Each row is a point on a landscape with many peaks, with its height.
From any point a climber steps to the highest of the 6 points nearest to it. It stops when none of these is higher. Distance is the straight distance between rows; heights are no part of it.
Z_322: [ 19   9 -17  15   3  25   9 -11  16 -13  15  12  -8   1  12   6  21  13
   4 -24   5 -17   3   6   6]  (h 185)
Z_6: [ 11  32   7   7   9  11  33 -25 -21 -20  32 -16 -19 -18  33  24   0  -9
 -14 -24   3   6 -11  -8  -3]  (h 803)
Z_217: [-11 -41 -11  -5  19  -1 -12  11  -5  34  -2  18  16 -56  30 -22 -10   7
   7 -30 -41 -44  37  -6  31]  (h 561)
Z_980: [-14 -25   6  23  21  39 -16   0  -7   5   0  16  48  21   2 -12  46   8
 -18   8  18  -6   8 -15   7]  (h 848)
Z_128: [ 15 -18 -39  16   2  25   1  -4  21   3   0  17   0  10  -2  20  35  21
  14 -18  25 -22  -6  28   4]  (h 137)
Z_284: [  8  15  -7 -10  -6  -6  12  25   6  -4 -27  -8 -25  27 -10  31  14  27
   2 -17  19  -1 -25  30 -11]  (h 309)
Z_832: [ -6 -34 -28  -4  29  19 -11   7   0  -4   7  17  26 -25  11 -16  -2 -18
  -5  -3 -16 -37  32  11  40]  (h 558)
Z_275: [-13 -15   6 -18  -3 -28 -15  27  -3  10 -24  -1   1 -11 -23 -18 -32 -13
   9  24 -13  16  12 -16   7]  (h 336)
Z_757: [ -6  15  35  -7   0  -6  -2 -28  -4  -3  15  -4  19 -10   6 -31 -13 -18
 -17  19 -19  28   4 -30  -2]  (h 401)
Z_651: [-11   3   9   3 -19  22   0   8 -14  -7 -19 -24   5  27  -3  11  22   6
 -15 -10  25   5 -49  -1 -38]  (h 234)
Z_133: [ -7 -44 -33  -3   5  -3  -7   5   5   8 -10   9   4 -16   3 -20 -12  -7
  19  -8 -13 -30  18  12  30]  (h 544)
Z_618: [ -2 -20 -10 -10   0 -21 -15  39   3   3 -19   6  -7   6 -20  -2 -12  -4
   1  14  -6   5   4   3   6]  (h 356)
Z_270: [-10  32  26   3  -9  11  -3  -8  -3 -11   5 -20  -4  13   5  -7  12  10
 -11   0   2  16 -34  -8 -31]  (h 219)
Z_915: [ 12  -4 -18  -2 -18  -7  11 -11   5   3  -4   0 -18  -6  10  14 -23   7
  27 -11   8  -8   5  19 -12]  (h 294)
Z_596: [ 14 -17 -37  10  -4  20   8  -4  13   9  -4  26 -14  -1  22  16  20  19
  27 -20  15 -14  -5  28 -11]  (h 39)
Z_804: [-12  -2   9  -9  22  10 -10   3  -3  -7  13  21  25 -11  -7 -28  -4 -18
 -17  16 -21  -8  34 -12  22]  (h 567)
Z_245: [  6  10   2   3 -20 -48  28 -23 -16   2  -3  -9 -37 -23   9  24 -44 -18
  18   7   7  28  22   7  -7]  (h 375)
Z_911: [ -7  13  21 -11  11 -25  -1 -22   0  -2  25   0   2 -21  -4 -22 -28 -24
 -10  23 -28  19  30 -21  19]  (h 631)
Z_453: [ 10  37  16 -22 -10 -29  22  13 -13  -5 -23 -21 -35   5   1  31 -11  12
   2 -10  12  27  -7  18 -11]  (h 413)
Z_116: [ -1 -30 -16  -8  12   3  -5  -5  -6   5   5  11  15 -29  12 -25 -16 -19
   3  -8 -15 -28  43  -5  40]  (h 657)
Z_525: [ -6   8   6   9   3   9  -7   1   6  -8  16  19  10  -4  -7 -14  17   1
  -7   9 -12   1   8  -6  10]  (h 351)
Z_497: [-20 -26 -14  -5  11 -11 -25  19   5   7  -8   2  10  -5 -25 -21  -9  -6
   9  19 -14 -15   5   6  33]  (h 445)
Z_510: [ 19  34   3  -3 -16  -7  20  -8  -5   3  -9 -16 -33   6  13  27  -6  17
  12 -20  24   4 -18  31 -10]  (h 184)
Z_639: [ -9 -25 -24  11  19  17 -18  15   6   6  -2  12  17  17 -22 -11  20   7
   3  20  -4 -20   7   8  17]  (h 382)
Z_951: [ 22  12 -21  14  14  38  17  -1   0   0  22  31  -6 -21  34  19  15  18
   5 -38   2 -23   7   3 -23]  (h 153)
Z_201: [  5  38  13  -1 -13 -26  33 -31   2   1  11 -20 -41 -10  30  27 -21  -3
  16  -5  16  20  -6  24 -15]  (h 354)
Z_992: [ 11  -4 -46   8  17  23  11   7  12  16   7  35 -22 -28  17  11  14  33
  23 -30 -17 -28  19  30 -25]  (h 130)
Z_281: [ -3 -29  -2  17   2  21 -19  10   0  15 -11   2  30  26 -14   2  31  19
  -6  17  19 -10 -19  -1  -5]  (h 438)
Z_982: [  8 -23 -22  27  10  15 -11  13  12   6   0  10  11  25 -15  25  51  22
   9  -7  28 -23 -20  27   4]  (h 175)
Z_819: [ -4   1  -2   2 -15 -41  12 -33  -5   4   4  -2 -28 -30   5  -2 -47 -26
  16   9 -12  11  30  -5  18]  (h 443)
Z_844: [  2  40   3   5   7  19  21 -15   2 -26  23 -19 -19   2  13   5  36   7
  -6 -27   3   1 -20  13  -5]  (h 406)
Z_808: [-18 -62 -17   5  26   6 -31  28  -6  21 -14  -3  39   9 -24 -12   7   1
   6  25  -3 -24   9  -1  22]  (h 360)
Z_893: [  1  -6   7 -15 -11 -10 -13  27  -4  11 -24   4  11  11 -18 -11 -21  -5
   2  25  -7  20  -4 -23  -8]  (h 392)
Z_21: [  7 -24 -42   7  24  14  -4  -4   2  15   5  30   0 -32  20  -5  -3  13
  12 -22 -24 -27  23  12  -4]  (h 385)
Z_195: [ 24  10 -20  13  10  32  -4  -4 -15 -11  25  33  11 -21  25  15   6  -5
  -5 -16   2 -40  27 -20   9]  (h 288)
Z_613: [ 13  23  10 -17 -15 -39   5   9  -2  -1 -11  -3 -26   3  -9  16 -29  -5
  14   9   5  27   2   6   3]  (h 301)
Z_621: [  7  -8  -9  13  -1   9  -3  23  12   4  -9   0  -7  22 -20  21  28  17
   1   0  16  -8 -23  25  -6]  (h 197)
Z_375: [ 17   2 -22  -1  -5  16  14 -21   5   2  17  24 -10 -21  27  15  -7   7
  18 -26 -11 -14   7   4 -14]  (h 312)
Z_298: [  3 -14 -19   0  -3 -12   4 -21   4  14  -1   6 -20 -35  15  -5 -27  -1
  23  -9 -16  -2  28   6  -4]  (h 559)
Z_542: [ 13  29   4   1  21  -2  10 -16  -5 -10  32   6   5 -23  22   1 -19 -25
 -11   1 -18 -11  27 -19  22]  (h 324)
Z_144: [ -3  43  25   5  -3 -17  17 -25   9 -10  26 -23 -17  -6  12   8   0  -5
  -3  -6 -11  20  -4  -8  -4]  (h 501)
Z_778: [  1  16  19 -12 -17  -3   8  26  -3  -2 -26 -14 -21  22  -7  22   1  22
 -14  -7  11  18 -32  19 -27]  (h 490)
Z_997: [  6 -16 -16   3   1   9  -9  -4  18  -1   9  14   2   1 -16  -4   5  -1
   3   6   3 -18  12   7  28]  (h 341)
Z_328: [ -4  23  -7  15  13  40   7 -12   3 -20  14   0 -12   5   1  12  51  16
 -21 -29   8 -13 -24   2  -9]  (h 247)
Z_418: [  2   0  32 -16 -28 -28   1   6  -4   3 -24  -4   2   5 -13 -10 -36 -12
  -7  14  -1  37  -4 -28 -10]  (h 368)
Z_605: [  1  12  33 -24 -19 -18  13  22 -11   4 -36 -22 -12  18  -3  19 -10  15
 -15  -4   5  30 -21 -11 -30]  (h 718)
Z_552: [-12  -3   3  -8   4 -21  -8  -8  -1  -1  11   3   4 -18 -14 -28 -22 -21
   8  11 -23  -5  28 -12  31]  (h 864)
Z_368: [ -4  21  24  -1  -5 -33   0 -19   7  -4  11  -9  -6 -16  -5 -17 -26 -25
   1  29 -12  24  13 -15   9]  (h 524)
Z_843: [-18 -53 -13  11  27  33 -26  11 -16  18   0   8  63  14  -9 -20  25  -7
  -4  23   5 -11  27  -5  11]  (h 452)
Z_421: [ 12 -17 -36   8  -5   5  -4   9   6  -1  -8  10 -12   7   0   9   1   8
  24  -2   8 -20 -10  25   3]  (h 75)
Z_458: [-11 -21  -7   6  23  16 -12   7   5   4   9  14  31   5  -4 -22  24  -4
 -15  12 -10 -25  31   0  30]  (h 491)
Z_212: [ -2 -30 -32  10   9   4 -14  37  10  11 -15   5   2  35 -26  29  32  23
   8   6  21  -8 -13  22   2]  (h 100)
Z_749: [  0 -29 -17  -8   2 -21  -6 -12  -3  10  -2   3  -8 -42  16 -17 -32 -20
  17 -17 -20 -15  31  -3  24]  (h 674)
Z_335: [-19 -36   7  -2   7  11 -20   9  -3   8  -6   5  39   9 -12 -34   6  -4
  -6  30  -2  -1  14  -9  14]  (h 391)
Z_430: [  2  -5  26 -32 -26 -29  15  25   2   5 -43 -14  -6  15 -11   1 -18  11
 -19   2   6  42  -7 -12 -19]  (h 508)
Z_494: [ 12   3 -19  -2  18  16  -9   0 -24 -10  22  23  18 -28  20  -1 -25 -31
  -6  -7 -17 -32  37 -12  23]  (h 463)
Z_895: [-17  25  12   1 -22   6   8 -17 -20 -23  -5 -33 -14  16   6  -4  15   5
 -19  -6  13  21 -39   4 -50]  (h 244)
Z_523: [ -3   6  22   0  -7  15  -8  -7   4  -1   2   2   7  13 -14 -15  20  13
  -4  13  -3  -4 -16 -11  -7]  (h 235)
Z_841: [ -9  -2  20  -9 -20 -14  -5  -2  -3  12 -12 -11  25  17  -2 -33 -32 -18
   0  28   2  18  -4 -36   0]  (h 393)
Z_516: [  2 -14 -19  10   5  12 -12  12  20  -4   1  10   7  16 -15   5  37  12
   9   3   6 -18 -10  19  16]  (h 282)
Z_129: [ -1 -35  -9 -12  -4  -8  -9  48   9  18 -26   2   7  21 -22   9   0  15
  -8  15   8  16  -9   0  -7]  (h 271)
Z_840: [-10  12  25   1 -27   9   0  -2 -11 -20  -8 -40  12  23   2  -9  -1 -12
 -16   1  13  26 -48 -13 -30]  (h 295)
Z_119: [ 10  -4  -6  -5  -9 -11 -11  25   8   4 -17   0 -12  14 -17   6  -1  11
   2   6  10  -3  -9   9   2]  (h 340)
Z_225: [ -2  45  18  -9  -4 -10  12  -7  -5 -14   5 -31 -23   6   1  14   7   6
 -10  -7  -1  21 -25  16 -28]  (h 296)
Z_647: [  0  -3  33  -7 -25  -4   2  -2   0  -7 -14 -24  31  31  -7 -17 -17 -20
 -14  18  15  22 -37 -25   5]  (h 349)
Z_916: [ 20  24   5  -4 -14 -28  15 -25   3   2   6  -3 -33 -10   7   9 -31  -7
  25  -5  13  11   6  11  -7]  (h 460)
Z_529: [-13   4  13  16  -7  26   0  -7  -4  -5  -1 -10   4  20  -4  -9  34   7
 -15 -10  12  -1 -34  -6 -30]  (h 196)
Z_769: [  2 -28  20 -36 -31 -14   9  23   0   5 -43  -9  14  21  -8  -5 -26  -3
 -19  10  12  41  -6 -24  -3]  (h 363)
Z_19: [  6  39  15  -7 -13 -22   5  -7   6  -5   3 -13 -21   2   0  10 -14  -3
   8   4  -1  18  -9  14  -4]  (h 323)
Z_443: [  8  26  10   3   0 -14  22 -35   9  -1  32  -3 -18 -17  19   9 -22 -13
   5  -3  -7  10  13 -10   3]  (h 738)
Z_716: [ -6 -33 -12   6  10  10 -25  30  -1  18 -14  10  28  21 -28  -5  12   6
  -4  19   7  -7  -7 -11  -5]  (h 342)
Z_391: [ -8 -12  -3  27  15  28  -6   2   4  -2   6   1  11  26  -9  15  61  21
  -4 -13  20 -20 -23   6  -8]  (h 259)
Z_852: [-11   5   8 -20 -12 -53   0   5 -11   0 -14  -8 -17 -17 -20   2 -36 -24
  15  24 -14  30  19  -8  14]  (h 407)
Z_762: [-12  21  38  -1 -16  -5  -3 -24  -4  -5   4 -28  11   6  10 -20 -17 -11
 -14   9  -2  28 -16 -28 -26]  (h 355)
Z_563: [  9   1   2 -10 -11 -10   4  37   7  -3 -29  -6 -14  26 -16  26   4  24
 -11  -4   8  15 -22  15  -9]  (h 348)
Z_271: [ -1   0   2  15  20  29  -8  -2  16  -8   6  13   4  13 -12   8  47  17
 -10 -17   5 -15 -12   6  -1]  (h 403)
Z_80: [  1  -7 -16  11  25  31 -10   4  12  -5  13  24  26   4  -4   8  37   5
 -18   0   4 -23  14  -4  25]  (h 815)
Z_724: [  3  10   2  -3  -1 -13  -6   5  12  -1  -2   5 -13   7 -19  -3  -5  -1
   6   9   0   3  -7   5   4]  (h 350)
Z_654: [  0  37  32   0   9 -15  19 -34  -2  -6  36 -11 -12 -17  10   7 -18 -24
 -13   4  -9  23  14 -18   2]  (h 823)
Z_571: [ -6  43  29  -1   0 -13  30 -39  -4  -9  22 -32 -39 -10  23  21 -12 -14
  -4  -8   0  24 -10   1  -9]  (h 499)
Z_546: [  4 -11 -25   4  24  22 -20  12 -31 -10  23  31  35 -23  22  -5  -9 -29
  -1 -11  -4 -58  42 -12  42]  (h 424)
Z_742: [  9  27   3  10  -3   7  11  -8   3 -15   5  -5 -20   7  -6  11  18  15
  11 -11   9  -5 -21  26  -4]  (h 215)
Z_68: [ -6  26  26  -7  -4 -14  -2  -8   2  -1  16  -6   2  -3  -7 -14  -1  -7
   5   7 -10  13   1 -17  -6]  (h 404)
Z_188: [ -8 -11  17   8 -14  22  -6 -20  -6 -13  -7 -11  30  22   1 -20  12  -9
 -19  13  21   8 -32 -22   1]  (h 287)
Z_673: [-16  40  32   2  -9 -10   8 -19 -10 -16   8 -38 -10   2  10  -6  -7  -5
 -13   0  -3  30 -38  -2 -43]  (h 272)
Z_396: [ -3   1  15  -8 -16 -11  -9  23   1   2 -22 -11  -3  22 -13   6  -1   9
  -9  10   3  17 -18  -8 -20]  (h 500)
Z_103: [ 17  17 -16  10   4  18  24 -12   5   5   6  20 -24 -14  31  20   7  32
  19 -34  -2 -10   5  21 -33]  (h 107)
Z_79: [ 14 -12 -24   2  15   4   5 -14  -4  10  16  17  -7 -38  22  -2 -15   0
   8 -22 -18 -20  31   0  -5]  (h 506)
Z_372: [-11  16  40  -6  -8 -16  -5 -15  -9   0  11  -6  20  -3  -6 -34 -28 -20
  -4  31  -9  31  10 -32   0]  (h 459)
Z_479: [-10 -48 -38   3  20  -2 -21  15   9   7  -1   5   7  -5 -15  -9  10  -8
   6   4  -9 -37  16  19  42]  (h 448)

Where does a climber stop that starts at each point below?
Z_621 => Z_605
Z_613 => Z_654
Z_497 => Z_552
Z_992 => Z_552
Z_742 => Z_654
Z_840 => Z_552
Z_895 => Z_654
Z_596 => Z_552
Z_328 => Z_654
